A landscape with many valleys, sampled at points; each row gives a point and its height.
From any point a ball rolls to the lowest of the 5 points nearest to it. It stops when none of these is lower. Distance is the straight distance between rows; heights are no part of it.
dor height 370: [141 128 139 131  98 115 129 132 142 103 132 141 115 120 158 135 133 147]
gadu height 198: [145 131  80 131 175 120 137  43  94 121 151 128 169 171 117 137  89  69]
geda height 197: [141 132 105 120 147 110 149 113 124 138 128 130 144 128 119 141  98 116]
zipin height 345: [111 114 135 130 106 107 126 144 143 111  97 146 114 110 199 151 119 158]
Zafeg height 528: [100 124 159 131 108 125 124 161 147 135 113 127 104  90 173 135 158 160]
paka height 173: [110 121 174 119 141 169 113 171 170 191 135 103 104 105  85  96 191 142]
Takel height 385: [115 126 187 134 103 148 105 172 158 138 142 116  85  98 136 114 195 159]
kazom height 251: [205 131 175 131  85 153 105 142 131  77 164 135 111 161  75 103 174 136]
Voze height 264: [143 134  86 118 166 120 155  84 103 138 141 120 172 159  94 132  83  86]
Siguv height 33: [ 67 144  79 108 162 137 155 175 111 206 104  91 162 111  58 104 106 113]
vifin height 59: [153 130 169 143  82 134 115 148 140  92 146 135 100 123 134 119 162 150]
riv height 294: [137 147  81 117 176 118 144  62  89 144 157 116 194 190  80 116  92  66]
nug height 104: [126 112  62 138 166 114 132  59 102 103  92 154 135 145 175 164  76  97]
zaf height 578: [100 126 164 141  79 122 110 163 142 106 113 137  98 111 203 130 148 172]
raza height 326: [133 121 199 131  97 163  96 179 159 135 145 117  76 102 112  97 200 161]
kagaz height 48: [159 118 115 153 115 125 115  64 113  74 142 153 125 152 164 158 107  99]
Pifuv height 151: [103 118  74 121 163  96 140 124 120 131  61 144 129 108 179 155  73 131]
Gep height 290: [111 140  72 114 164 108 161 118 102 161 111 120 168 134  86 126  70 106]
Buv height 131: [131 116  87 134 145 110 135  81 113 112  98 155 137 138 176 162  83 112]
duz height 241: [135 135 126 104 147 148 156 152 136 170 145 115 147 138  71 108 134 124]
rif height 296: [ 96 146  77 102 161 125 165 153 105 184 122  99 178 141  51 114  89 112]
pazan height 154: [139 113  89 146 150 121 118  31  98  92 126 151 132 162 174 161  89  77]
tili height 270: [ 96 127 191 125 136 172  83 167 171 177 131  94  83  87 121  97 217 149]
Torat height 271: [167 129 117 127 137 126 143  98 123 119 153 138 146 141 110 138 113 115]
libar height 226: [180 127 163 111 120 155 128 147 140 133 158 130 125 143  76 106 163 137]
Giz height 132: [132 119  71 133 166 110 138  57 100 116 115 144 158 148 146 155  78  94]
ruvib height 94: [114 126  89 127 148 101 147 113 121 137  86 136 138 117 157 153  84 131]
pib height 293: [173 132 184 137  83 148 113 164 147  97 155 132  94 129 102 104 179 148]
Maz height 21: [159 129 163 118 116 140 133 148 145 131 148 133 118 123 104 121 157 141]
gited height 282: [191 127 151 127 105 146 128 110 130 100 164 140 133 157  89 119 146 123]
kab height 478: [ 81 112 152 119 115 113 117 158 143 128  92 127 112  95 210 141 137 166]
lebi height 670: [ 72 122 184 131  91 137  93 176 146 115 116 119  95  97 213 128 173 175]
lumon height 253: [ 84 140 110 112 163 131 153 170 134 196 110 100 142 103  74 115 120 125]
begep height 303: [121 143  73 120 171 115 158 102  97 149 137 117 183 159  81 124  80  93]
rof height 319: [155 131 149 178  46 115  82 108 112  15 163 144  91 170 167 124 142 149]
rer height 259: [ 98 135 130 114 152 121 143 152 142 171 112 117 127  86 123 134 126 139]
rik height 250: [ 69 144  92 111 169 121 153 164 114 189  95  93 147  88  92 125  96 122]
nafa height 174: [ 79 135 141 115 159 152 128 167 157 211 121  88 119  94  88 113 163 131]
ninot height 190: [166 130 112 138 148 129 125  45 105 100 160 136 152 161 134 139 107  76]
pibi height 30: [110 129 151 114 144 150 139 163 152 191 132 107 126 109  84 110 163 135]
lag height 234: [ 85 137  78 118 167 103 155 138 116 160  77 119 146  95 121 140  72 116]
Tabes height 704: [108 128 180 152  61 116  95 170 131  79 134 142  97 117 189 117 158 177]
sabo height 209: [122 115 107 131 119 103 127 118 130 105  97 155 121 124 194 155 101 138]
rar height 217: [ 90 123 111 118 147 104 139 144 137 150  79 130 128  90 158 150 105 141]
Rumu height 295: [164 125 144 151  81 122 113 112 125  65 155 148 114 140 151 136 133 137]
favi height 99: [191 134 171 157  59 136  91 134 117  44 169 140  93 157 107 109 165 139]
medop height 307: [139 111 128 158  76 116 109 113 122  60 130 158 113 147 192 142 121 143]
bar height 228: [152 121 175 122 109 157 111 168 155 136 148 126 103 117  97 104 180 147]
motos height 379: [174 135 121 114 147 142 142  97 117 135 170 124 170 181  74 114 124  93]

Two balls start at each pair of points below. Name the first point that both come to, or write -.
rof / lebi => vifin
Zafeg / kab => ruvib
raza / kazom => -

For each start below, name the point where the ball stops.
tili => pibi
dor => Maz
begep => ruvib

For each start below, name every point that the ball comes to, in order.
Voze => geda ruvib
Gep => geda ruvib
zaf => zipin sabo ruvib
